Points on a hilly landscape, in no order, each with its height.
From any point a climber steps to the highest of the 2 points nearest to it. It stops when none of these is higher. Distance is the straight distance between rows; heights are no part of it.
K_687 (h 281): [178 126 130 177 165 130 139 125 130 160 171 193 127 174 115  45 141 156
 103  77 131  87 180 151 103  93]
K_185 (h 253): [101  92 148 171 148 156  94  84  96 149 125 137 138 149 114 156 137 161
 138 139 118 110 117 118 156 162]
K_212 (h 127): [128 102 181 102 142 162 157 102 117 171 157  77 168 126 146 137  77 157
 153 172 154 150 120  54 143 132]
K_288 (h 459): [116 110  93  72 120 106 147 151 124 150 130 123 124 139 145 174 153 127
 141  96 140 176  86 102 155 141]
K_120 (h 442): [124 137 138 131 143 134 118 136 100 155 151 118 107 132 151 159 138 130
 180 137 163 124 137 100 167 112]
K_528 (h 45): [112 157  80 122 127 102 127 136 148  68 134 155  82 139 139 113 165 115
 119  77  92 170 135 144 128 115]
K_310 (h 326): [164 154 105 120 145  90 135 146 166  88 121 130  99 191 100  66 148  77
  97  88  88 136 187 160 100  90]
K_96 (h 163): [131 123 115  64 108 115 172 145 142 128 168 103 105 186 162 131 159 144
 177 126 124 152 131 119 151  78]
K_628 (h 188): [ 89 146 114 191 133 156  94 129  98  71 115 131 122  70 113 154 133 118
 139 161 150 132  81 135 160 152]
K_826 (h 176): [106 125  82 189 116 193 100  90  91  80 110 119 125 101 121 162 130 140
 130 120 113 141  71 142 139 139]
K_591 (h 491): [181 160 202 137 149 120 143 134 144 161 156 156 174 121 125  77 105 131
 108 123 144  76 150 127 106 184]
K_37 (h 445): [134 134 147 137 144 141 127 117  97 184 116 195 179  60 120 108 133 137
 109 152 164  93 118 140 108 138]
K_232 (h 81): [ 95 134  96 136 104 153 128 117 107  77 123  94 108 108 158 159 109 142
 159 138 152 175  92  87 152 105]
K_283 (h 642): [122  74  99 166 117 144  94 102 147  75  85  92 105 150  87 191 117 117
 161 142  86 162 115 159 158 120]
K_845 (h 545): [ 95 130 118 103 102 111  87 150 116  97 112 150 111 150 132 189 165 109
 148 140 109 146 109 152 150 102]
K_521 (h 286): [132  99 113  85 117 106 108 132 162 134 125 113 126 209  78  96 135 130
 103 105 106 121 128 158 133 142]
K_324 (h 447): [168 212 152 114 190  56 104 163 162 118 109 115  85 130  91  80 195  84
  42 106 102 111 185 162  90  98]
K_843 (h 477): [106 166 128  44 128  95  83 146 144  89  88 129 127 116 128 108 169  92
  78 137  84 175 159 165 106 119]
K_366 (h 617): [153 176 164  77 151  78 169 174 126 138 113 132 102  82 135 127 148  94
  91 125 138 159 140 142 112  98]
K_936 (h 123): [123  79 177 134 116 158 176 125 114 187 171  91 179 140 175 181  85 154
 176 163 141 106 124  80 131 142]
K_285 (h 376): [165 156 148 141 124 132 154 154 154 182 177 175 170  87 172 107  99 146
 119 138 176  66 136 119 101 173]
K_540 (h 579): [107  82 107 124 105 119 113 126 147  81  65 102 130 107  93 170 102  87
 137 171 114 151 117 147 146 120]
K_409 (h 318): [105  94 104  83 132 103  98 152 173  98 110 121 120 195  86 118 153 108
  86  92  64 178 147 174 126 144]
K_955 (h 181): [130 130 150  92 138 128 167  95 109 175 138 108 138 142 130  86 111 158
 151 147 136 158 153  73 155 131]
K_440 (h 294): [152 150 106 134 157  94 104 154 168  74  94 152 116 148  83  47 170  76
  64 100  79 124 173 197  87 106]
K_146 (h 219): [152 140 136 193 125 150  99 118 128  76 125 147 118 137  94 107 138 109
 136 110 105 109 104 159 143 160]
K_229 (h 154): [ 85 126  99 163 140 153 129 193 128 104 117  98 155  81 131 165  80  91
 154 140 185 132  84  64 147 134]
K_430 (h 402): [177 199 145 137 192  82 141 144 136 128 133 152  89 130 109  71 183 101
  48  75 115 137 153 138 112 128]
K_787 (h 373): [166 144 131  91 134  93 150 150 151 104 113 116  84 147 124 108 140  82
 128 123  94 170 200 165 121  80]
K_690 (h 408): [112 104 107 185 141 150 155 126 118 137 119 146 127  68 139 159  91 162
 121 130 139 115 116 152 118 178]
K_568 (h 186): [130  89 148  71  79  99 103 120 167  66 119 108 129 188  99 147 158 128
 125 120  97 184  79 129 145 102]
K_500 (h 165): [110 101  96 173 105 175 117  60 101 110 111  98 110 162 133 184 126 169
 146  90 102 160  91 120 137 106]
K_733 (h 350): [146 145 154 142 146 157  87 120 107 150 145 171 107 107 118  96 140 153
  95 131 140  99 160 172 124  95]
K_256 (h 394): [ 82  79 100 161 103 175 114  57 126 130 126  83 184 136 142 160  99 171
 143 125 135 131  79  65 143 173]
K_533 (h 482): [135 128 176 189 121 160 116  91  92 134 140 195 184  81 130 108 119 138
 127 169 137  79 103 123 112 156]
K_821 (h 173): [ 74 112 120 157 137 171  87 143 134  92 122  95 161  89 115 152  95 104
 147 165 178 116  94  98 157 158]
K_629 (h 409): [ 93 115  95 103 108 125 128 176 119 172 130 135 138  72 165 143  98 145
 112 143 174 105 128 128 103 135]
K_586 (h 162): [138  85 150 139 103 136 180 109 118 165 171 118 136 171 172 131 107 189
 164 146 121 102 139 115 114 143]
K_352 (h 532): [111 156 133  57 130  74 132 176 144 114  88 111 127  90 140 132 166  80
  89 157 130 166 140 141 110 118]
K_2 (h 131): [ 85 106 110 186 125 167 151 158 102 126 133  89 164  89 147 201  87 102
 198 141 179 124  71  33 133 115]
K_494 (h 381): [129 109 149 186 139 158 139 141 137 151 161 120 152 103 147 181  90 158
 136 125 143 100 109 122 117 190]
K_803 (h 414): [122 154  87  55 103 102 134 126 135 113  93 136 108 144 124  67 151 127
  83 113  95 158 160 149  83  95]
K_364 (h 397): [138 145 161 151 145 132 101 125 107 172 164 143 128 118 139 125 116 136
 151 151 166  79 164 128 151 108]
K_63 (h 237): [158 119 133  77 120 130 161  95 109 180 117 126 130 164 111  62 113 147
 127 115 115 137 141 102 123 105]
K_136 (h 273): [155 190 103  85 123 109 190 121 140 157 143 106 101 110 164  76 119 106
 134 113 155 124 143 104 105 109]
K_189 (h 30): [128 155  89 140 155  88 145 149 152  93 108 184  86  82 128 131 153 113
  98 110 112 151 174 178 123 132]
K_392 (h 126): [133  76 122 138  71 129 151  93 120 146 151 100 135 210 155 165 146 180
 182 112 116 104  87 101 127 124]
K_73 (h 73): [112  98 159 182 105 191 136  45  89 175 160  88 181 170 177 173 124 173
 189 132 102 103 133  75 119 128]
K_627 (h 320): [140 173 134  87 109 117 117 153 160 110 132  93  91 124 136  78 107 120
 101 156 141 112 167 161 122 112]
K_265 (h 412): [125 130 117 153 153 134  94 126 135 152  87 185 154  60  69 106 143 106
 102 140 140  99 135 179 134 132]
K_760 (h 349): [138 109 132 144 116 171 122 133 135 131 153  95 107 151 126 176 101 149
 131  90 135 117  88 139 131 156]
K_191 (h 259): [131 144 145  81 100 112 100 151 184  72 125  62  96 150 129  98 118 118
 107 138 130 152 138 150 124 121]
K_386 (h 248): [150 103 144 135 110 123 120 129 138  90 121 130 134 173  85  89 131 122
 123 101 104  97  91 157 124 156]
K_473 (h 446): [168 103 132 108 139  64 159 148 130 135 103 166 104 144  91 115 135  97
 145 139 112 137 169 165 132  86]
K_663 (h 282): [154 129  94  94  99 139 163 104 123 138 108 139 111 143 118  99 126 136
 125 111 104 136 112 141 100  94]
K_516 (h 441): [ 96 165 118 122 172 103 116 147 148 122  96 121 132  43 112 102 130  93
  85 151 161 120 132 121 141 165]
K_548 (h 438): [ 97  86 114 120 125 122 153 158 134 162 116 148 133 105 129 149 109 165
  90 139 144 128 122 143 116 163]
K_415 (h 401): [115 130 122  37 134 100 140 176 155 135 136  85 105 147 136 183 160 109
 112 110 116 222 113 121 147 117]
K_361 (h 544): [158 135 174 104 116 170 109 115 104 175 149 116 177 141 117 116  90 105
 151 139 142  81  89  97 135 153]
K_971 (h 270): [107 127 132 127 142 136  96  77  84 135 133 150 120 155 102 101 141 162
 116 125 102 152 133 110 147 131]
K_553 (h 519): [159  89 124 161 131 108 141 135 134  98  96 155  99 163  73 120 118  98
 146 121  92 119 168 177 135  99]
K_557 (h 302): [155 147 145 141 147 117 188 151 132 168 165 165 148  75 160 135 101 124
 157 115 176 102 121  98 122 158]
K_630 (h 234): [ 78  88 152 195 135 165 111 100  69 191 144 131 184 107 170 190 110 172
 150 173 129  84 135  91 116 153]
K_295 (h 650): [152 130 209 113 126 134 148 141  93 162 164 145 157 146 138 102 108 152
 115 152 152 109 109 109 118 155]
K_578 (h 243): [180  99 125 164 147 120 153 139 132 173 153 178  99 177 127 100 131 152
 139 106 117 102 183 153 112  84]
K_854 (h 368): [131 155  96 112 142 124 150 182 141 163 133 141 116  62 167 142 107 106
 129 114 183 109 138 118 129 136]
K_158 (h 242): [144 106 147  94  86 132 143 113 147  88 142  86 112 171 115 137 116 144
 137 132 133 179  77 104 149 108]
K_502 (h 344): [185 167 163 138 187 102 165 134 129 163 158 164 111 145 111  49 158 152
  59  82 134 129 187 130  95  97]
K_5 (h 584): [145 104  98 174 122 119 123 128 149  89 103 123  97 158 111 181 121 109
 161 100  75 147 153 173 142 115]
K_117 (h 497): [169 213 132  84 165  54 120 162 162 124 103 100  95  88 130  95 180  92
  48 145 130 122 204 149  91  94]
K_431 (h 470): [106  66 119 122 117  87 157 123 104 153  94 153 129 138 118 157 142 167
 130 132 113 131 115 138 137 138]
K_163 (h 333): [178 157 113 128 140 122 173 117 145 133 110 150 106 110 120  94 104 117
 121  95 137 124 142 139 112 118]
K_743 (h 426): [ 83  87 129 142 100 193  97  91 125 151 145  82 216 124 154 161  85 147
 145 148 159  97  71  54 111 175]
K_144 (h 289): [ 97 106 108 135 144 120 101 107  95 125 125 152  93 174 108 106 149 145
 130 117  98 141 181 137 140  86]
K_532 (h 218): [129 168  96  69  95  91 173 139 152 121 144 109 105 132 165  92 144 120
 157 129 143 152 133 111 144 112]
K_858 (h 16): [130 160  94 116 144 116 116 163 167  65  96 153 105  80 135 142 148  79
  84 120  75 172 142 214  98 148]
K_75 (h 87): [127  89 156 173  81 184 129  75  91 134 135  59 161 145 182 210 126 164
 191 138 139  99  73  63 124 112]
K_597 (h 451): [123 157 153 146 120 170 147  82  98 155 189 146 175 136 178 117  97 151
 170 148 133 109 116  66 131 164]
K_916 (h 496): [100 159 124  97 134 107 124 157  97 121 124 148 105 110 155 172 150  95
 168 142 155 149 118 115 160  80]
K_727 (h 476): [124 144 138 130 115 175 129 107 122 141 161 108 187 110 167 128  74 119
 164 137 159  95  75  61 119 160]
K_475 (h 244): [ 94  94 147 185 127 138 107  87  67 168 122 138 167 118 140 187 152 165
 158 137 128  82  97 109 129 143]
K_257 (h 207): [161  82 113 117 112 116 148 144 127 193 158 135 118 190 142 115 124 168
 158 124 125  77 167 150 122 115]
K_372 (h 393): [152 167 135 128 148 107 138 140 162 122 109 127 116  82 113  79 109 111
  90 128 144  98 164 145 109 147]
K_648 (h 504): [ 91  77 113 114 102 111 118 127 124 135 106 124 131 140 123 194 144 149
 154 130 131 146  84 109 155 134]
K_82 (h 475): [ 93 150 140  71 142 108 104 168 129 132 104  89 133  83  98 125 130 101
  85 152 172 145 115 122 135 160]
K_616 (h 525): [107 112 114 143 125 143 114 119 143 101  77 108 133  97  95 113  92 120
 115 157 119 132 118 159 131 146]
K_877 (h 290): [125 138  79 136 175 102  91 125 141 119 119 184 128 138  81  53 167 112
  69 102 100 118 187 177 112 118]
K_954 (h 538): [155 130 179 188 122 160 140  76 100 156 174 193 182 149 151 127 121 155
 152 135 113  82 124 111 112 147]
K_985 (h 308): [138 118 160 119 104 157 103 130 159  95 148  62 101 142 124 128  77 153
 131 127 129 138 109 131 138 141]
K_18 (h 200): [123 158 126 206 154 140 102 122 130  74 121 167 122  67  95 110 140 105
 138 134 141 116  97 151 158 171]
K_340 (h 60): [ 99 171  68 119 118 127 118 122 137  61 124 120  94  98 145 140 132 106
 137 124 117 180 127 128 147 133]
K_909 (h 108): [107 116 134 170  94 176 157 113 102 107 131  82 146 110 165 186 114 131
 200 147 158 143  73  42 143 103]
K_231 (h 312): [112 157 126 137 162 120  70 118 121 114 117 153  97 134  89  67 155 113
 101 135 100 116 174 167 138 104]
K_180 (h 578): [105 127 139 143 101 141  86 131  92 109 130 162 107 133 127 161 163 128
 133 137 137  98  95 163 132  97]
K_920 (h 353): [134 119 109  31 112  93 101 148 170 117 124 100 119 189 138 146 161 102
 116  94  81 202 161 140 130 114]

For each start below, name the point where the climber stops.
K_257 => K_366
K_733 => K_180
K_386 => K_648
K_75 => K_648
K_528 => K_648
K_440 => K_283
